Each row is a point on a landscape with many peaks, with its height.
From any point a climber steps to the highest of the 2 points nearest to it. It stops when none of these is higher. Distance is the straight distance between rows; heights are no part of it.
benu: 160, 89, 74, 98, 113, 109, 112, 107, 120, 78, 117, 125, 133, 125, 60, 81, 105, 104, 98, 134  (h 547)
Maf: 69, 79, 99, 57, 102, 97, 63, 92, 70, 102, 118, 101, 124, 72, 124, 134, 80, 96, 100, 84  (h 406)
Nabo: 116, 87, 89, 51, 105, 123, 65, 119, 124, 114, 139, 103, 100, 66, 125, 123, 111, 62, 129, 67  (h 205)
Fugas: 92, 69, 120, 85, 115, 99, 98, 107, 70, 113, 88, 99, 100, 101, 109, 102, 56, 126, 120, 110  (h 472)
Kini: 94, 98, 123, 116, 126, 134, 181, 108, 105, 114, 75, 76, 78, 110, 77, 125, 93, 118, 109, 136  (h 512)
pefis: 114, 52, 111, 115, 131, 88, 69, 84, 82, 100, 104, 94, 87, 123, 98, 81, 63, 132, 104, 93  (h 588)
lenav: 103, 94, 71, 93, 69, 96, 38, 112, 111, 56, 94, 110, 131, 103, 70, 129, 81, 105, 94, 68  (h 333)
gidez: 91, 97, 94, 95, 112, 79, 54, 49, 66, 97, 91, 116, 79, 85, 122, 126, 96, 112, 89, 106  (h 285)
rida: 78, 78, 113, 140, 103, 89, 140, 105, 95, 109, 80, 51, 101, 91, 109, 99, 107, 109, 61, 70  (h 157)
Gog: 84, 142, 99, 100, 65, 108, 97, 81, 100, 110, 98, 133, 94, 100, 114, 102, 80, 114, 123, 124  (h 684)
selib: 116, 86, 114, 113, 112, 77, 68, 92, 102, 125, 114, 82, 86, 123, 126, 36, 115, 118, 91, 89  (h 11)
zil: 95, 126, 98, 121, 88, 102, 115, 63, 89, 119, 82, 80, 80, 100, 115, 108, 115, 134, 50, 110  (h 579)
zasi: 99, 116, 112, 118, 123, 106, 158, 134, 84, 102, 100, 91, 88, 73, 111, 117, 133, 59, 92, 115  (h 485)
Riku: 129, 93, 94, 78, 103, 105, 128, 132, 103, 88, 107, 122, 124, 93, 97, 104, 95, 82, 109, 122  (h 186)
tadi: 97, 79, 107, 104, 90, 72, 58, 71, 74, 111, 100, 77, 88, 92, 137, 102, 110, 120, 61, 86  (h 263)
Sego: 162, 88, 91, 88, 140, 109, 101, 118, 120, 98, 117, 120, 109, 126, 75, 63, 120, 91, 110, 125  (h 642)
Mugo: 97, 55, 107, 90, 130, 78, 49, 84, 61, 103, 96, 84, 97, 99, 114, 103, 73, 120, 95, 87  (h 555)
padup: 87, 96, 99, 96, 104, 98, 138, 140, 90, 95, 116, 93, 121, 66, 122, 128, 128, 55, 90, 109  (h 345)
rivu: 82, 158, 87, 112, 58, 94, 121, 125, 133, 82, 89, 118, 116, 123, 74, 73, 116, 92, 125, 113  (h 424)
did: 109, 93, 120, 133, 108, 100, 94, 70, 114, 125, 98, 73, 74, 141, 115, 48, 118, 133, 96, 95  (h 22)
nulab: 100, 111, 120, 148, 131, 119, 152, 136, 91, 105, 96, 80, 83, 96, 104, 84, 145, 75, 99, 110  (h 587)
Votok: 141, 59, 109, 94, 129, 100, 75, 122, 102, 101, 115, 109, 118, 128, 102, 52, 70, 120, 121, 106  (h 680)
pif: 70, 125, 84, 90, 57, 82, 113, 91, 80, 78, 82, 103, 124, 77, 84, 137, 84, 110, 80, 96  (h 284)
Mebom: 73, 145, 86, 112, 46, 101, 116, 75, 95, 96, 75, 108, 121, 90, 105, 129, 93, 132, 69, 105  (h 454)
ges: 113, 73, 77, 53, 104, 118, 87, 127, 120, 100, 131, 89, 123, 69, 116, 144, 120, 59, 110, 72  (h 220)
Nom: 103, 85, 111, 113, 121, 94, 134, 74, 89, 111, 86, 58, 56, 100, 77, 115, 101, 118, 75, 94  (h 417)
dukel: 88, 104, 93, 71, 136, 97, 58, 50, 74, 94, 90, 132, 65, 82, 103, 143, 85, 96, 116, 101  (h 298)
miz: 84, 76, 134, 129, 107, 115, 147, 117, 115, 119, 85, 74, 93, 106, 119, 82, 85, 109, 116, 89  (h 538)
ses: 50, 90, 105, 57, 84, 84, 85, 95, 73, 116, 123, 75, 108, 73, 140, 141, 91, 84, 92, 84  (h 384)
Das: 66, 106, 108, 110, 100, 91, 126, 127, 88, 117, 124, 69, 103, 65, 138, 125, 124, 56, 75, 89  (h 274)
vimo: 101, 90, 106, 96, 103, 75, 66, 111, 111, 130, 124, 90, 109, 105, 133, 39, 125, 87, 93, 86  (h 5)
guba: 107, 94, 57, 104, 107, 92, 44, 72, 93, 60, 88, 142, 116, 108, 69, 126, 73, 115, 105, 96  (h 198)
lolub: 68, 81, 107, 51, 91, 94, 92, 109, 58, 89, 96, 97, 161, 74, 111, 133, 73, 102, 104, 99  (h 431)
gusok: 92, 91, 130, 111, 102, 110, 124, 108, 93, 132, 88, 84, 85, 106, 121, 90, 71, 122, 111, 104  (h 501)
rupi: 83, 149, 87, 125, 76, 106, 135, 138, 125, 73, 97, 122, 126, 109, 82, 70, 141, 75, 129, 118  (h 510)
Sigud: 124, 80, 99, 76, 141, 94, 94, 84, 69, 94, 98, 86, 83, 85, 72, 123, 94, 105, 77, 95  (h 334)
viba: 64, 96, 103, 93, 81, 84, 112, 111, 86, 128, 121, 72, 110, 71, 143, 121, 106, 79, 73, 82  (h 335)
Fomi: 118, 120, 90, 101, 110, 95, 122, 128, 115, 92, 116, 120, 108, 90, 90, 79, 145, 49, 105, 106  (h 651)
gube: 114, 100, 83, 79, 85, 94, 41, 111, 130, 83, 121, 132, 132, 118, 94, 49, 98, 96, 126, 80  (h 622)
nes: 95, 122, 88, 111, 83, 100, 124, 143, 111, 72, 110, 126, 131, 98, 92, 78, 148, 51, 120, 111  (h 583)
daba: 99, 99, 62, 99, 86, 94, 25, 78, 101, 63, 88, 118, 102, 98, 79, 139, 94, 102, 96, 68  (h 252)
rilo: 136, 90, 104, 110, 133, 98, 116, 111, 115, 113, 117, 95, 97, 133, 78, 55, 108, 106, 112, 125  (h 709)
Raton: 86, 88, 119, 163, 115, 110, 131, 109, 111, 113, 90, 61, 85, 110, 119, 55, 136, 92, 87, 65  (h 56)
vofe: 81, 118, 121, 114, 111, 149, 158, 107, 113, 125, 69, 94, 92, 113, 101, 112, 76, 125, 105, 135  (h 611)
genu: 99, 143, 93, 116, 116, 98, 132, 113, 114, 118, 106, 113, 95, 96, 102, 67, 149, 73, 113, 118  (h 710)
vedi: 131, 76, 118, 112, 131, 106, 127, 101, 109, 109, 105, 92, 78, 131, 68, 86, 86, 115, 117, 134  (h 822)
gora: 81, 140, 107, 87, 47, 83, 62, 87, 114, 88, 96, 108, 60, 105, 98, 111, 116, 69, 112, 87  (h 291)
mez: 127, 87, 99, 63, 146, 117, 90, 93, 82, 99, 99, 108, 68, 84, 84, 125, 82, 107, 107, 107  (h 317)
luga: 111, 71, 113, 93, 139, 83, 113, 74, 67, 89, 88, 66, 84, 99, 59, 117, 94, 119, 70, 85  (h 363)
Nav: 94, 134, 112, 107, 98, 142, 148, 111, 113, 135, 89, 113, 105, 113, 107, 99, 73, 121, 126, 153  (h 682)
lupog: 94, 88, 105, 91, 101, 79, 42, 62, 77, 106, 105, 108, 80, 96, 150, 110, 103, 110, 96, 96  (h 277)
Dala: 125, 55, 123, 106, 129, 101, 79, 100, 104, 108, 113, 97, 85, 132, 99, 59, 70, 124, 127, 97  (h 634)
lerez: 52, 125, 85, 90, 66, 85, 79, 73, 73, 72, 65, 123, 113, 94, 87, 144, 68, 111, 107, 105  (h 509)
togi: 87, 75, 113, 165, 113, 110, 153, 113, 107, 98, 85, 56, 91, 97, 106, 88, 122, 94, 75, 68  (h 94)
lofo: 138, 79, 96, 81, 112, 108, 59, 119, 109, 98, 124, 129, 135, 116, 109, 52, 87, 102, 124, 98  (h 647)
tobab: 117, 91, 90, 64, 136, 117, 59, 82, 86, 94, 103, 124, 80, 71, 95, 138, 87, 98, 119, 95  (h 307)
Rudo: 97, 70, 109, 121, 92, 71, 96, 94, 85, 112, 95, 54, 101, 98, 121, 91, 103, 119, 54, 76  (h 229)
lapad: 140, 88, 81, 103, 112, 94, 114, 110, 93, 84, 106, 113, 132, 113, 71, 95, 86, 122, 76, 127  (h 397)
Tusez: 102, 96, 100, 65, 91, 102, 66, 106, 112, 105, 130, 118, 95, 79, 118, 111, 95, 71, 111, 86  (h 197)
dozav: 68, 55, 129, 124, 107, 105, 159, 129, 102, 101, 87, 63, 105, 88, 121, 103, 93, 96, 116, 78  (h 620)
Nesi: 96, 91, 118, 146, 111, 105, 120, 86, 124, 124, 90, 62, 77, 125, 116, 52, 121, 113, 88, 79  (h 36)
zura: 117, 120, 76, 94, 81, 100, 93, 94, 108, 62, 99, 128, 106, 109, 48, 125, 81, 104, 101, 113  (h 41)
lera: 115, 69, 125, 125, 121, 116, 141, 72, 121, 119, 102, 79, 61, 126, 64, 93, 88, 123, 114, 110  (h 696)
musu: 117, 111, 72, 104, 64, 85, 35, 106, 121, 64, 101, 117, 119, 123, 73, 87, 101, 95, 92, 69  (h 484)
keb: 87, 140, 107, 107, 83, 133, 120, 85, 100, 131, 91, 122, 101, 109, 116, 93, 75, 128, 116, 140  (h 738)
gurat: 105, 134, 106, 128, 119, 112, 136, 106, 110, 127, 95, 88, 79, 105, 106, 75, 134, 84, 93, 117  (h 664)
pomi: 118, 77, 96, 68, 122, 110, 113, 139, 102, 97, 114, 90, 111, 67, 111, 131, 123, 51, 93, 94  (h 251)
sim: 87, 140, 90, 121, 63, 111, 109, 65, 99, 110, 75, 98, 108, 98, 122, 116, 106, 141, 48, 108  (h 809)
lig: 98, 89, 119, 137, 122, 129, 170, 85, 125, 118, 87, 73, 61, 116, 76, 110, 100, 112, 107, 118  (h 589)
tobat: 84, 152, 97, 103, 35, 82, 83, 103, 116, 85, 87, 101, 78, 112, 82, 114, 105, 83, 95, 98  (h 201)
gike: 118, 88, 97, 59, 90, 111, 87, 129, 120, 88, 114, 129, 124, 89, 107, 108, 89, 78, 126, 99  (h 185)
sut: 127, 94, 73, 92, 85, 95, 37, 95, 119, 77, 123, 125, 119, 107, 90, 73, 104, 99, 100, 67  (h 586)
bom: 102, 104, 109, 131, 111, 106, 126, 60, 98, 122, 79, 58, 54, 107, 94, 108, 115, 129, 56, 94  (h 475)
ded: 72, 128, 92, 100, 61, 93, 79, 73, 87, 82, 85, 133, 88, 96, 100, 131, 78, 112, 112, 110  (h 602)
gisuf: 120, 85, 76, 86, 93, 91, 112, 117, 96, 74, 103, 119, 145, 93, 82, 105, 86, 105, 89, 111  (h 266)
bim: 70, 88, 116, 70, 97, 100, 104, 109, 59, 108, 84, 101, 131, 78, 117, 118, 60, 118, 118, 116  (h 452)
lavip: 82, 135, 108, 66, 67, 91, 63, 99, 132, 104, 115, 117, 67, 102, 108, 86, 120, 54, 129, 85  (h 316)
Bizuv: 108, 101, 72, 86, 107, 98, 82, 79, 76, 64, 94, 131, 124, 97, 57, 131, 74, 124, 101, 110  (h 148)
dut: 88, 138, 96, 80, 74, 91, 97, 106, 129, 103, 113, 124, 93, 97, 99, 78, 124, 70, 122, 97  (h 331)
Gano: 112, 132, 86, 97, 68, 92, 96, 94, 113, 73, 103, 121, 91, 103, 72, 110, 98, 85, 95, 101  (h 57)
Fufub: 83, 148, 88, 103, 57, 87, 96, 101, 126, 105, 100, 116, 110, 113, 100, 56, 124, 94, 115, 99  (h 354)

Call two points neighbours if one is among the 2 nearest of the other. Go from one point of each pair to the other, from neighbour to neighbour, staying as high as possible. Name the lowest point that can't be avoided.
keb, vedi | Kini
genu, dozav | Das
keb, sim | pif

For each start below, name the point where the climber stops.
zura | Votok
pif | keb
tobat | genu
Maf | dozav
Riku | vedi
tadi | sim
musu | Votok
rivu | genu

For each start below, name every point that the climber comes to, in order.
viba | ses > Maf > lolub > bim > Fugas > gusok > miz > dozav
Gano | tobat > gora > lavip > dut > Fufub > rivu > rupi > nes > Fomi > genu
Raton | togi > rida > Rudo > tadi > lupog > gidez > dukel > tobab > mez > Sigud > luga > Nom > bom > zil > sim
